Each row is a point on a tangle of strands that fork and nearly touch. The rows are in no order.
In the rows, zero is written as 128.
Points whose rows are less than 155 apart are linked; no others are. Some points are linked to none.
Q218: [146 236 180 177 100 104 140  99 149 119 171 165 106  64 140 131  75  77
 186  86 102 119 180 162  84 128 143 119 143 185 144 130  84 126 185 137
 108 156  55 125 158 115 159 129 103 110 137 132 152 144 141 116  59 144
 201 132 167 132 126 139  92 113  84 149 121 117 131  56 122  83  99  47
 132 142 206 178]
Q872: [134 225 189 153 106  93 143 112 151 117 152 180 119  46 111 133  78  79
 184  66 105 117 167 154 106 125 133 126 139 178 143 132  88 139 198 143
 114 153  78 133 136 108 150 137 102 112 140 140 141 156 146 106  71 126
 204  99 159 136 147 141  87  95  92 130 107 103 126  64 152 104  98  31
 144 142 196 164]
Q965: [ 83 170 143 108 171 123 119 143 173  91  90 158 172  70  73 139  89 141
 143  75 125 165 131 104 159 144 128 137 156 101 121 125 127 183 162 136
 131 161 132 153 115 102 117 128 123 133 102 137 106 179 144 106 133 113
 158  67 119 112 173 138  90 105 138 108 126 107 130 127 218 150 112 120
 164 137  98 118]
Q131: [139 160 148 115 105 141  92 117 136 122 124 129 140 103 128 125 132 143
 154 144 103 139 120 149 197 111 118 145 136 137 129 149 121 142 117 121
 133 135 131 132 139 118 119 154 138 133 159 110  87 157 125 121 116  89
 159 131 139 135 103 138  93 104 132 144 136 107 158 101 128 156 134 141
 177 107 133 148]
Q645: [ 83 168 115 122 143 183 123 146 141  83  68 143 169 133  72  83  77 170
 100 117 124 115 124 116 162 160 116 162 136 110 143 143 151 177 116 143
 145 145 153  99  83 102 125 137 133 112 103 123 101 129 134  66 153  95
 127 114  93 139 117 130  92 132 168 100 125 117 132 137 162 182 125 141
 143 115  96  73]
Q832: [181  76  87 130  88 169 128 107  97 185 134  78  96 196 206 131 168 106
  90 227 129 127 114 142 133 115 141 121 105 146 119 121 120  87  88 107
 115  86 134 122 153 163 133 101 146 119 166  92 129  91  92 145 101 147
 105 199 126 142  83 106 151 152 104 159 143 136 129 152  44 104 153 161
 106 113 134 101]
Q286: [134 119 139 170 152  97 119  90 161 130 172  94 115 165 173 184 147 102
 147 155 140 188 130 115 109 113 155  86 143 119 107 119 124  89  82  86
 126 133 114 146 184 151 140 103 121 137 111 129 162 145 137 194  89 167
 133 174 158 117 118 131 154 163 104 180 166 150 136  87 117  72 147 151
 122 143 166 171]
Q336: [103 199 158 132 126 172 143 131 140  96  94 173 137  87  67  66  66 139
 103  97 106  89 158 137 144 172 111 171 123 157 163 150 141 163 163 166
 155 164 120  88  75  90 132 153 135 108 141 116  80 143 140  39 119  75
 174 115 123 140 121 146  67  93 157  74 107  93 117 117 151 180  98  84
 154 140 119  94]
Q86: [146 173 148 130  80 172 119 102  99 135 111 149 109  92 116  59 120 144
 118 157  75  86 136 155 186 128 112 171 106 163 151 165 142 137 133 152
 133 130 143  94  99 113 129 161 156 123 185  91  63 133 127  76 111  59
 174 141 131 155  81 137  87  74 171 108 104  95 132 119  85 181 105 123
 165 116 101 131]
Q491: [144 205 163 149  86 144 137 107 118 131 135 164 104  66 120  78  92 109
 130 115  87  80 164 161 131 140 118 155 116 193 162 150 112 137 169 154
 139 152  85  96 121 119 137 161 137 109 177 103  93 135 126  69  81  86
 185 142 150 146  97 144  81  86 122 107 112 101 120  94 105 146 101  75
 160 132 151 152]
Q971: [121 132  99 146 138  99 174 145 114 100 132 181 141 129 109 123  78 109
  96  81 161  83 145 123   9 158  92 128 127 135 136 122 119 118 165 154
 123 123 113 148  99 129 150  90  97 112  65 146 197  76 130  93 148 166
 115 100 105 130 165 105 138 173 113  95  99 160 101 143 147  87 105  72
  73 151 147 117]
Q243: [145 178 140 157 102 112 144 118 117 120 140 176 120  97 143 108  79  94
 125 114 116  94 157 149  80 146 113 135 125 184 149 135 103 119 170 135
 127 152  86 122 123 124 146 133 120 106 134 128 142 111 123  95 100 129
 170 133 136 142 109 127 107 127 101 125 116 132 119  96 107 108 113  72
 122 138 169 151]
Q577: [ 91  93  87 104 157 163 115 160 164 122  89  66 170 171 105 140 145 165
 141 126 130 148  92 112 189 141 143 121 153  74 110 112 163 152  89 103
 136 128 159 115 116 121 111 141 121 136 107 126 123 145 131 147 164 131
  76 118  94 123 140 120 146 143 155 138 142 126 156 157 138 180 167 206
 130  92  85  95]
Q936: [144 230 160 145  89 178  90  82 179 116 146 104 138  87 138 117 114 142
 211 131 107 188 155 160 209 102 152 135 151 145 138 158  87 157 105 130
 136 145 108 103 172 110 116 169 140 132 186  91  78 173 136 145  86  89
 188 159 166 133 102 149  73  94 126 182 154  93 168  63 126 155 126 131
 215  80 165 179]
Q970: [197 116 121 149  86 128 122  94  94 165 164 126  83 148 204 137 139  87
 113 190 122 120 146 146 105 118 130 122 116 172 133 127 102  81 121 101
 113 115 101 137 170 160 149 105 141 113 163 108 141 105  95 142  93 138
 141 189 146 134  80 116 135 144  84 163 142 145 122 116  69  77 142 129
 119 134 151 157]
Q678: [161  30 133  66 109  50 139 165  66 162 131 150 108  81 111 121 184 140
 121 103 133  60 112 151 104 107 117 138 102 137 134  99 140 114 212 174
 113  87 148 160  79 140 123 160 130 156 147 174 127 134 121 139 210 105
 101  60 120 113 186 145 143  82 138  81  79 122 107 181 146 152 115  78
 118 144  98 136]
Q38: [ 95 169 154  98 160 117 131 150 153  91  86 180 167  61  64 129  80 124
 138  57 130 134 132 103 133 152 115 150 151 116 136 120 124 178 195 147
 132 155 131 153 100  95 126 133 114 125 112 146 111 168 143  83 134 107
 157  53 120 110 184 136  80  89 129  88 110 102 112 132 217 150  97  83
 160 149 104 111]
Q718: [185 123  96 152  87 165 122 100  92 162 140 119  90 172 203 115 134 102
  94 204 120 113 136 147 113 126 126 126 106 166 132 136 115  91 103 116
 120 112 116 120 156 159 144 105 146 108 166  89 125  85  91 124  92 134
 126 197 128 147  70 108 135 152 100 157 142 141 125 132  59 100 143 139
 111 121 137 119]
Q501: [ 83 117 143 145 188  86 120 130 176 106 139 139 140 116 109 188 133 125
 153  92 141 181 127  81 114 128 140  87 155  86 108 114 136 139 122 112
 133 155 113 151 150 125 117 102 115 142  79 148 153 152 152 163 128 163
 124 104 134 104 177 132 152 143 141 127 143 139 125 120 186  92 129 147
 121 149 122 145]
Q443: [113  76 120 133 163 120 122 132 152 146 146  77 130 179 144 173 161 128
 128 143 148 158 112 102 119 130 153  91 138  92  91 103 148 110  80 100
 135 126 140 134 155 147 123 106 115 147  95 131 147 132 135 184 130 169
  87 145 127 121 134 119 173 160 116 151 153 149 136 128 120 113 157 170
  98 127 126 132]
Q590: [ 85  84 159 145 194  62 110 151 160 126 159 123 124 112 104 185 173 121
 169  88 150 193 114  75 116  87 149  63 145  80  98 113 144 124 120 118
 124 142 108 153 164 136 100 102 122 135  82 171 152 162 161 200 136 180
  81  99 140  90 207 146 179 140 148 134 137 144 107 132 192  80 115 152
  97 151 123 157]
Q857: [ 80 171  90 143 160 185 125 130 192  85  74  89 182 181  96 119  85 161
 141 112 134 180 118 110 165 160 144 135 166  91 133 130 143 162  80 104
 142 148 143  90 114 118 109 144 123 108 105 108 132 130 127 116 130 131
 110 140  91 137 121 110 119 166 152 146 151 137 163 119 150 166 164 198
 150  89 109  94]
Q533: [109 151 142 186 180  90 119  85 193 105 176 104 117 148 152 192 133 104
 161 140 147 215 126 103 112 112 165  74 159 106 111 119 127  99  87  85
 135 147 106 145 190 142 130 103 118 136  99 130 163 154 146 196  85 174
 147 160 159 110 141 146 154 169 118 170 171 153 138  81 147  70 137 160
 126 142 174 173]
Q618: [ 85 177 132 136 167 130 143 147 160  81  99 172 163  95  86 123  56 121
 119  72 142 134 155 102  79 166 115 140 153 125 140 128 122 160 162 140
 136 167 109 135 104 105 130 111 107 119  78 142 145 124 138  82 128 142
 145  87 108 116 158 119  96 137 121  98 119 130 111 119 193 119 106  91
 122 156 128 100]
Q703: [113 225 179 133 123 149 139 127 157 101 110 173 133  60  76  90  68 111
 135  72 103 103 166 153 143 164 124 155 137 170 162 152 115 170 187 167
 149 166  97  95  99  97 130 165 124 106 155 119  84 164 147  55  94  80
 190 107 140 133 131 147  59  79 127  84 113  81 118 100 170 169  93  57
 166 139 143 127]
Q771: [ 75 138 134 112 182 112 105 143 188 103 108 136 170  86  75 166 129 155
 163  80 136 192 122  96 177 127 144 115 161  63 100 123 142 178 142 123
 127 163 134 158 130 115 110 123 121 141  94 141 113 187 151 143 139 122
 137  75 124 111 186 142 118 111 152 119 145 111 141 134 214 139 125 157
 166 131  92 137]
Q897: [142 127  94 135 115  94 175 142  86 119 126 182 125 126 125 110  94 112
  84 100 150  63 136 142  31 152  84 144 113 151 146 122 122 114 178 157
 125 111 119 140  90 132 149 114 112 108 100 146 178  65 116  87 158 142
 122 110 110 146 140 114 141 155 112  93  89 148 103 162 122 106 109  74
  86 145 140 119]
Q284: [138 118 155 136 125  55 134 119 120 119 163 175 117  97 123 168 127  93
 146  95 123 119 131 125  64 117 115 113 132 137 130 111 109 104 169 129
 103 122  97 168 141 136 137 106 103 130  99 159 183 130 146 149 124 159
 146  98 141 115 167 139 139 131 117 120 107 134 121 110 141  76 116  76
 104 151 164 159]
Q974: [163  40 159 110 124  86 119 120  92 198 179  83  89 162 195 169 212 106
 134 168 154 164 121 121 129  86 164  93 123 123  99  92 117  77  95  95
 105  91 138 146 172 156 124 115 154 156 142 156 141 142 134 214 120 172
  86 160 165 106 120 137 175 131 100 167 140 146 121 132  80  76 143 144
 100 141 155 164]
Q839: [134 137  89 176 127 161 138 109 136 115 131 101 133 199 165 128  95 115
  99 169 140 141 132 127  88 147 137 118 123 132 110 131 127 108  74 107
 135 140 123 111 150 147 146 101 116 107 110 104 154  88  98 135  96 160
 117 183 110 149  77 102 143 188  99 161 169 165 134 116 102 112 151 147
 107 122 142 110]
Q850: [178 142 160  93  68 127  93 119  81 163 157 121  97  77 153 114 167 134
 160 169  91 114 134 171 219  74 105 159 108 152 141 173 105 116 141 129
 114  99 134 135 145 129 129 162 160 143 225 109  82 154 111 119 110  68
 169 136 159 133  98 142  96  57 124 143 120  92 139 110  92 140 123 118
 187 121 130 172]
Q350: [132 164 127 127 102 166 154 126  88 122  88 180 114 102  84  46  93 153
  79 122 104  54 144 139 127 161  95 184  94 155 159 154 156 141 159 174
 142 137 157  93  56 101 149 148 157 111 157 118  92  96 123  45 135  63
 157 122 114 152  99 137 100  94 179  64  86 109 102 152 103 183 101 100
 146 146  96  92]
Q978: [ 98 154  75 161 138 198 145 126 154  92  79  81 162 214 116 101  86 153
 113 141 134 141 108 121 139 151 139 143 136 100 134 133 144 149  61 102
 139 132 154  78 117 121 120 133 130  95 110 103 137  97 111 107 127 137
  91 163  89 147  90  98 141 180 142 140 152 144 150 129 120 166 159 186
 125  92 112  78]
Q512: [ 91 121 124 158 188 102 113 105 199 119 162  84 125 155 131 194 157 126
 174 124 154 228 110 100 150 104 171  79 168  77  98 116 141 112  81  84
 137 138 125 141 180 139 115 112 124 142 113 128 144 170 166 211 106 164
 114 144 152 107 160 146 164 157 138 173 164 139 144 100 152  98 153 189
 133 130 152 168]
Q83: [ 71 176  96 133 156 195 127 146 166  79  64 117 185 159  70  91  78 177
 115 110 131 146 126 106 165 164 131 152 156  92 142 136 149 182  97 127
 139 148 152  91  94 108 115 138 127 107  93 116 114 129 134  82 151 109
 112 120  85 137 122 115 103 158 164 116 136 122 147 135 169 178 143 171
 145 105  97  67]
Q876: [106 153 105 127 139 147 159 162 102  94  93 171 144 127  82  84  74 151
  73  94 148  78 137 120  86 163  88 163 119 139 152 138 143 147 152 160
 144 137 137 116  78 108 141 125 125 111 102 137 134  90 124  56 154 116
 124 105 104 137 127 120 113 134 139  80 107 132 102 156 160 149 109  97
 116 147 114  82]
Q760: [123  69 157 116 144  60 129 139 116 131 161 148 113 115 122 168 164 113
 143  98 133 129 119 108  73 108 123  95 128 117 116 105 126 105 150 132
 110 124 111 163 141 138 119 109 113 141  83 170 169 135 146 175 146 163
 106  95 141 102 175 134 166 129 131 121 113 144 113 134 150  85 117 104
  92 149 133 153]
Q747: [134  69 176 123 144  68 104 122 119 170 192  96  90 143 164 181 202 119
 171 139 154 191 115 117 148  65 161  88 134 107 103 116 119  90 100  96
 110 111 123 156 184 144 119 124 143 157 136 168 142 163 153 216 114 160
 103 137 173  99 142 151 173 115 120 174 144 137 127 112 118  76 135 138
 121 144 162 185]
Q976: [158  53 128 113 120  73 144 132  90 169 163 123  97 165 175 155 178 104
 102 137 144 108 128 120  49 126 129 100 107 135 114  92 121  91 130 128
 110  99 118 147 144 162 129 103 122 139 101 156 177  89 127 175 150 173
  87 134 140 120 132 119 184 156 103 129 120 166 104 156 101  77 127 115
  59 144 137 143]
Q275: [173  45  96  91  97 148 123 131  75 196 132  79  95 175 194 135 200 120
  87 209 134 101 106 143 139 121 139 124  91 136 120 106 122  99 106 121
 117  79 145 123 135 159 120 117 150 142 167 113 119  90 102 148 142 145
  95 169 126 137 101 117 167 138 109 137 134 130 125 174  55 113 148 161
 101 120 120  98]
Q277: [129 157 141 114 108 158 104 123 123 116 103 139 137 105 113  99 122 147
 129 147  93 114 117 144 193 126 115 160 128 142 139 154 136 143 126 135
 139 133 143 113 111 114 119 158 145 124 162 111  76 142 126  92 129  76
 156 125 122 141 102 138  89 100 150 117 123 103 148 115 122 172 128 138
 163 109 113 125]
Q606: [152  43 150 118 134  74 129 131 100 183 175  91  93 169 184 169 194 102
 123 148 152 150 121 107  84 105 158  86 118 122 103  85 123  83  99 106
 112 102 128 147 165 161 126 105 133 149 106 160 158 125 134 204 128 182
  79 150 155 111 131 129 185 150 106 155 136 165 112 136  99  69 134 131
  72 143 149 157]
Q968: [ 86  78 104 108 174 134 108 155 189 135 116  68 167 150  96 162 169 163
 170 104 144 191 101 103 198 123 156 101 171  58  92 102 164 150  96  99
 135 136 152 129 135 126  99 138 128 148 107 133 118 177 160 182 153 143
  81 102 114 112 174 130 157 136 159 147 144 121 153 149 152 164 160 214
 140 103  90 125]
Q593: [166 127 111 129  99 183 105  98 144 139 122  74 135 163 173 115 151 126
 160 189  99 159 106 145 202 100 138 133 136 132 133 145 118 115  77  89
 126 102 144 113 146 125 116 152 141 120 178  91  99 139 113 142 106 110
 125 177 123 132  91 123 110 123 124 170 151 108 164 108  67 154 153 185
 164  86 124 140]
Q294: [164 169 179 108  65 134  88 104 105 156 178 114 102  68 163 131 157 137
 196 154 105 151 158 172 234  60 109 153 109 150 144 183  79 123 136 127
 118 109 119 136 173 118 147 156 157 155 232 113  95 169 120 150  98  70
 183 141 180 124 104 147  86  46 104 186 141  90 144  82 102 124 124 108
 213 109 151 196]
Q253: [132 123  95 118 123 119 163 154  85 118 110 168 124 133 114 103 104 134
  73 112 147  67 123 131  69 152  88 151 110 144 146 129 133 128 158 156
 137 119 135 132  88 125 141 120 121 116 112 139 151  74 111  80 164 125
 112 114 108 138 127 118 137 140 123  82 100 142 106 171 136 129 114 100
 100 141 115 102]
Q324: [148 154  94 169  93 211 130  92 122 123 108 107 117 187 162  79 109 127
 118 193 105 129 125 138 145 125 138 139 115 151 139 151 129 117  77 111
 130 127 135  83 135 135 132 126 143  97 159  82 106  93 103 104  95 117
 124 198 109 160  60 108 116 149 134 144 147 128 140 116  62 147 140 158
 130  90 116 104]
Q831: [126 199 158 120 109 156  93 105 177 114 126 117 158  90 116 127 119 147
 193 122 109 182 134 154 228 108 137 142 154 127 127 164 109 168 113 128
 138 143 125 122 147 104 112 171 142 132 172 105  77 179 136 134 103  81
 181 124 153 133 118 147  78  96 138 159 144  92 169  87 153 166 132 138
 208  91 146 159]
Q136: [168  36  96  87 102 117 138 143  64 196 135 101  93 166 183 125 199 133
  65 183 148  81 108 142  98 131 133 122  81 141 121  98 127 108 121 141
 113  85 142 129 122 165 120 117 147 150 142 129 133  69 101 147 169 152
  82 147 125 136 109 116 179 142 112 118 126 148 110 196  71 116 136 140
  75 129 117  97]
Q890: [173  57 126  73 102  77 133 153  67 165 134 142 101 101 135 128 180 132
 105 135 126  73 113 147 117 115 108 143 102 145 137 109 130 115 178 154
 117 101 141 150 101 145 125 152 137 147 151 154 128 115 114 127 184 111
 116 101 125 119 139 137 145  98 126  95  93 125 119 168 121 138 121 103
 119 141 108 137]
Q891: [106 103  84 119 141 175 127 141 148 121  92  73 159 193 121 129 132 152
 121 149 125 136  91 122 168 139 136 127 132  92 119 122 150 137  78 101
 139 118 160 104 122 130 118 137 124 126 119 112 127 118 116 131 147 133
  84 145  97 133 106 107 148 154 138 142 147 133 152 149 108 164 162 191
 120  94 104  89]
Q254: [117 152  98 125 125 164 157 149  88 102  81 165 130 134  81  61  86 167
  63 116 131  59 129 125 108 163  93 173 101 139 151 145 158 152 138 169
 144 128 168 106  64 101 143 133 143 114 123 130 114  82 117  50 160  98
 124 121 105 148 104 125 111 126 164  71  96 126 100 166 133 176 109 109
 122 145  97  70]
Q557: [130  79 103 125 145 140 117 116 169 153 141  49 139 187 156 163 169 132
 153 164 137 182 102 119 169 112 161 104 153  92  95 103 144 107  66  77
 133 109 154 125 162 141 113 133 125 147 132 121 136 151 143 199 122 158
  95 162 128 117 126 126 165 146 122 175 156 131 156 122  89 138 172 197
 126 106 132 138]
Q900: [116  97  79 145 136 150 146 132 127 130 129  88 138 210 145 145 120 130
  85 152 153 122 117 123  86 152 132 111 107 108 102 118 138 118  71 113
 137 119 143 120 139 146 131  96 110 123  96 111 161  81 102 134 123 169
  86 164 106 142  98  94 170 190 104 142 159 162 129 149 112 118 153 159
  85 127 126  89]
Q322: [161 111 115 103 104  96 149 138  69 146 116 169 100  99 125 107 131 129
  84 131 118  56 120 147 102 132  88 159 101 162 151 128 128 114 181 159
 130 110 136 137  83 128 139 147 134 120 153 138 131  92 108  88 164  95
 137 109 120 140 122 131 132 109 130  87  88 123 108 162 112 144 115  96
 121 140 115 122]
Q451: [137 118  94 115 104 172 126 131  87 140  88 121 121 157 136  90 142 151
  96 181 103  87 101 137 165 131 113 155  94 130 139 147 149 129 105 138
 125 108 170 102 100 121 128 139 145 121 149 108  99  93 108  97 145  93
 117 149 106 154  81 116 128 125 154 109 119 118 137 157  83 164 134 165
 121 107  90  81]
Q137: [106 158 133 153 153 115 140 132 142  94 126 162 146 120 128 140  78 109
 118  93 138 125 146 112  62 157 112 121 143 140 135 128 114 132 143 129
 133 154 101 137 126 116 141 110 109 120  82 141 161 112 125 111 120 155
 151 113 122 125 133 116 121 154 108 122 131 148 122 112 156  98 118 103
 106 143 148 123]
Q435: [ 84 171 114 126 170 154 150 162 142  75  83 169 165 109  74  93  53 143
  91  71 155 110 151 103  86 170 102 155 142 123 150 130 131 171 152 152
 145 156 127 125  86 102 129 115 111 113  82 138 136 120 132  52 146 135
 129  89  96 126 151 119  93 138 134  85 114 128 103 140 196 141 102  99
 121 154 117  76]
Q209: [130 161 110 169 121 157 131 111 129 107 126 129 126 159 154 117  91 121
 108 153 129 131 140 128  99 147 131 128 130 149 126 139 122 121 103 115
 140 153 106 113 143 137 141 114 124 110 121 106 128  98 106 115 103 138
 139 169 120 150  77 112 120 166 102 149 155 154 134 103 106 116 137 133
 119 122 148 118]
Q902: [185 115 148  75  61 125 106 122  56 181 139 128  71  74 155  98 183 135
 129 179  86  87 121 175 212  80 101 169  95 156 145 165 121 107 156 140
 105  83 161 135 119 136 124 168 166 141 234 113  80 136 106 109 128  55
 164 123 142 141  96 145 110  54 141 125  99  92 131 137  82 153 116 128
 177 130 109 148]
Q665: [ 88 110 118 141 177 121 122 136 166 112 128 102 148 156 120 169 129 136
 131 118 147 163 123  97 110 144 140  97 151  90 105 112 145 130  94 107
 146 145 130 139 141 134 123 101 111 140  77 128 148 131 138 158 137 162
 105 125 117 117 142 112 154 165 130 142 150 153 138 127 155 112 152 165
 114 131 118 128]
Q985: [ 78 102 122 105 181 117 106 156 181 122 121 109 166 113  84 171 156 158
 167  90 144 187 113  97 185 120 150 102 164  62  91 111 153 161 120 117
 131 151 141 148 133 122 107 122 125 149  97 138 112 182 157 162 149 132
 105  87 117 108 185 137 138 123 160 134 145 114 144 140 188 144 142 181
 148 122  84 136]
Q317: [136 161 125 125  90 180 139 112  91 127  92 159 114 114 103  46 110 153
  93 152  89  74 133 141 161 148 106 174  92 154 150 161 153 138 133 159
 137 135 159  86  78 106 137 150 157 119 164 100  77 110 126  64 123  61
 162 135 115 158  82 128  94  91 176  89  97 103 119 136  84 183 108 121
 147 123  91 101]
Q591: [151 106 100 131 125 161 112 104 156 140 129  62 140 176 167 143 157 128
 155 176 120 173 100 133 181 109 152 120 152 111 112 123 127 107  72  79
 133 109 144 119 160 138 113 145 131 130 158 105 118 147 123 170 112 135
 110 174 125 129 108 124 136 139 116 178 155 118 160 110  75 145 167 189
 150  96 131 141]
Q820: [124  90 132  92 141  70 143 159 105 112 117 179 139  74  80 135 127 116
 127  70 136  86 125 124  81 131 107 137 125 126 138 106 131 134 205 164
 125 117 131 173  87 118 130 125 100 134 101 155 146 144 137 112 175 120
 112  48 114 108 208 136 120 104 139  80  87 125 105 154 179 130 108  73
 126 150 103 122]
Q690: [152  64 129  84 117  60 145 154  78 136 125 173 117  73  94 129 147 124
 118  84 133  59 122 146  84 118 106 141 110 138 137 105 135 118 222 178
 120  89 138 165  74 132 136 147 113 139 128 158 138 131 128 116 197 106
 111  51 114 117 198 138 128  94 134  75  72 124 108 170 159 147 112  64
 119 147 107 128]
Q677: [161 143 112 141  82 200 111  91 121 138 116  99 119 156 167  89 142 127
 144 199  88 131 113 144 185 113 134 139 121 151 143 155 125 114  87 105
 126 112 140  95 138 131 122 146 145 111 181  80  86 126 111 118 100  98
 132 180 123 148  71 118 104 118 140 150 139 112 150 110  59 153 140 175
 151  88 115 130]
Q673: [141  21 104  80 121 116 136 169  82 186 127  92 113 161 159 124 198 147
  75 150 155  82 102 131 100 136 143 109  87 120 114  93 142 121 121 140
 121  91 154 130 114 153 114 117 138 162 118 140 124  87 111 156 191 159
  65 124 121 125 129 118 184 140 120 106 128 161 113 206 100 125 134 151
  71 124 105  95]
Q326: [150 201 176 132  83 144  89  92 148 138 169 106 121  75 162 146 138 139
 219 140 113 182 159 165 224  68 130 141 130 137 135 177  77 135 124 127
 128 129 111 135 185 109 143 153 142 153 211 112  92 175 133 170  87  85
 188 154 187 124 104 150  84  71 110 199 154  94 159  69 116 124 126 114
 224  96 172 194]
Q527: [115 220 179 137 121 117 138 129 163 105 127 172 136  54  95 121  73  96
 161  69 107 120 162 143 131 143 130 142 146 167 147 138 102 162 190 151
 134 163  93 120 123 100 133 153 113 112 141 133 114 160 142  90  86 106
 198  93 149 130 144 141  73  90 107 114 115  93 125  84 173 137  98  53
 155 142 163 144]
Q813: [116  40 109  95 150 111 138 177 102 157 130 100 128 168 135 131 174 142
  86 122 165  98 111 117  80 145 139 100  96 109 107 100 151 127 106 141
 126 103 150 138 114 148 121 101 116 158  81 148 147  96 122 161 180 170
  57 113 118 118 144 107 184 150 127 112 134 169 107 195 133 124 135 144
  66 134 100 103]
Q283: [177 124 137 156 109 115 119  93 123 142 169 112 104 150 192 159 144  94
 141 174 128 151 143 138 117 113 141 106 129 150 120 128 106  87 101  91
 118 129 108 147 180 151 144 111 127 130 143 118 142 132 112 169  87 148
 146 182 159 126  95 125 131 145  87 180 159 143 135  93  90  78 147 133
 129 140 159 169]
Q492: [130 178 111 178 108 195 137 103 124 102 119 129 122 163 139  80  82 129
 106 166 122 119 146 139 111 148 133 143 124 150 136 152 129 127  93 124
 133 154 114  81 128 131 132 124 138  97 134  94 111  93 109  84  96 120
 137 185 113 156  62 117 107 159 126 136 150 138 133 104  89 142 132 130
 122 108 134 105]
Q307: [101  69  84 120 155 143 141 170 122 138 122  82 143 194 125 142 139 148
  82 125 163 111 113 116  91 157 139 103 104  92 100 108 153 132  80 125
 134 112 149 123 121 143 121  91 108 140  80 126 154  93 118 145 160 172
  60 128 106 127 128  98 185 178 124 121 146 166 122 179 138 129 152 163
  74 124 102  82]
Q207: [164  71 116 114 107  66 151 126  83 153 158 157 104 130 156 143 149 100
 103 125 138  79 131 138  45 125 109 125 106 148 131 106 117  95 172 150
 108  99 119 153 119 160 136 111 115 130 110 151 177  90 124 145 165 147
 114 116 129 127 144 121 163 149 109 114  92 149 111 152  98  88 121  87
  76 144 139 143]
Q239: [101 127 137 110 156  85 137 151 135  91 106 184 157  67  72 138  99 112
 134  59 135 113 130 103  92 138 111 134 137 112 136 111 122 153 195 152
 121 138 123 169  98 105 129 118  98 133  85 156 144 155 144 101 148 130
 134  50 112 105 211 136 105  99 132  84  96 120 105 142 204 123 100  75
 133 150 107 121]
Q428: [112  64 175 124 162  47 112 148 123 140 172 139 111 108 116 176 180 115
 167  94 142 169 114  94  94  74 141  76 135 102 105 110 131 105 134 125
 108 122 110 165 160 140 107 111 120 142  88 186 162 155 156 200 141 179
  86  91 148  87 199 150 176 125 142 134 119 144 108 128 166  74 110 118
  88 149 142 164]
Q529: [106  85 160 134 173  86 108 122 156 144 179  92 110 145 143 190 185 129
 175 126 155 203 108 105 153  77 164  81 152  86  92 120 136 102  93  93
 126 126 125 149 180 142 111 122 134 152 120 151 139 169 158 210 118 162
 102 131 162 101 153 148 171 130 134 168 151 131 135 111 139  93 138 165
 126 143 149 170]
Q181: [ 93 190 133 140 129 189 134 130 139  84  80 154 156 125  71  61  67 161
  93 117 119 107 143 128 149 167 117 172 127 131 156 158 150 168 126 154
 145 157 134  80  83  98 127 141 139 106 118 117  89 126 136  54 130  83
 152 130 108 145 104 134  82 122 167  88 117 107 123 123 142 181 113 118
 144 126 112  75]
Q446: [106 153 147 169 157  83 141 115 160  91 147 172 134 101 122 172  93  94
 144  86 126 145 141 103  54 139 122 103 149 125 133 122 110 116 153 122
 113 150  89 156 149 120 139  99  98 124  67 153 190 122 144 141 108 178
 153 104 134 108 175 128 136 158 114 126 123 142 112  97 161  65 106  87
  94 154 164 141]

A fork is a point with three links. Follow the links from the first point to the second and name the forks in between, in order.
Q86, Q965: Q876, Q253
Q294, Q760: Q876
Q897, Q137: Q253, Q876
Q968, Q876: Q253

A fork is a point with three links, a tip a point with one. Leave the first point through the second and follow the links. Name the first fork or tip that comes.
Q902, Q850: Q876
Q985, Q771: Q253
Q254, Q350: Q902
Q283, Q286: Q207
Q645, Q181: Q218

Name the points in between on the shortest way along the links from the first point to the second, in order.
Q902, Q317: Q850, Q294, Q326, Q936, Q831, Q131, Q277, Q86
Q275, Q533: Q832, Q718, Q970, Q283, Q286
Q771, Q690: Q965, Q38, Q239, Q820
Q428, Q618: Q760, Q284, Q446, Q137
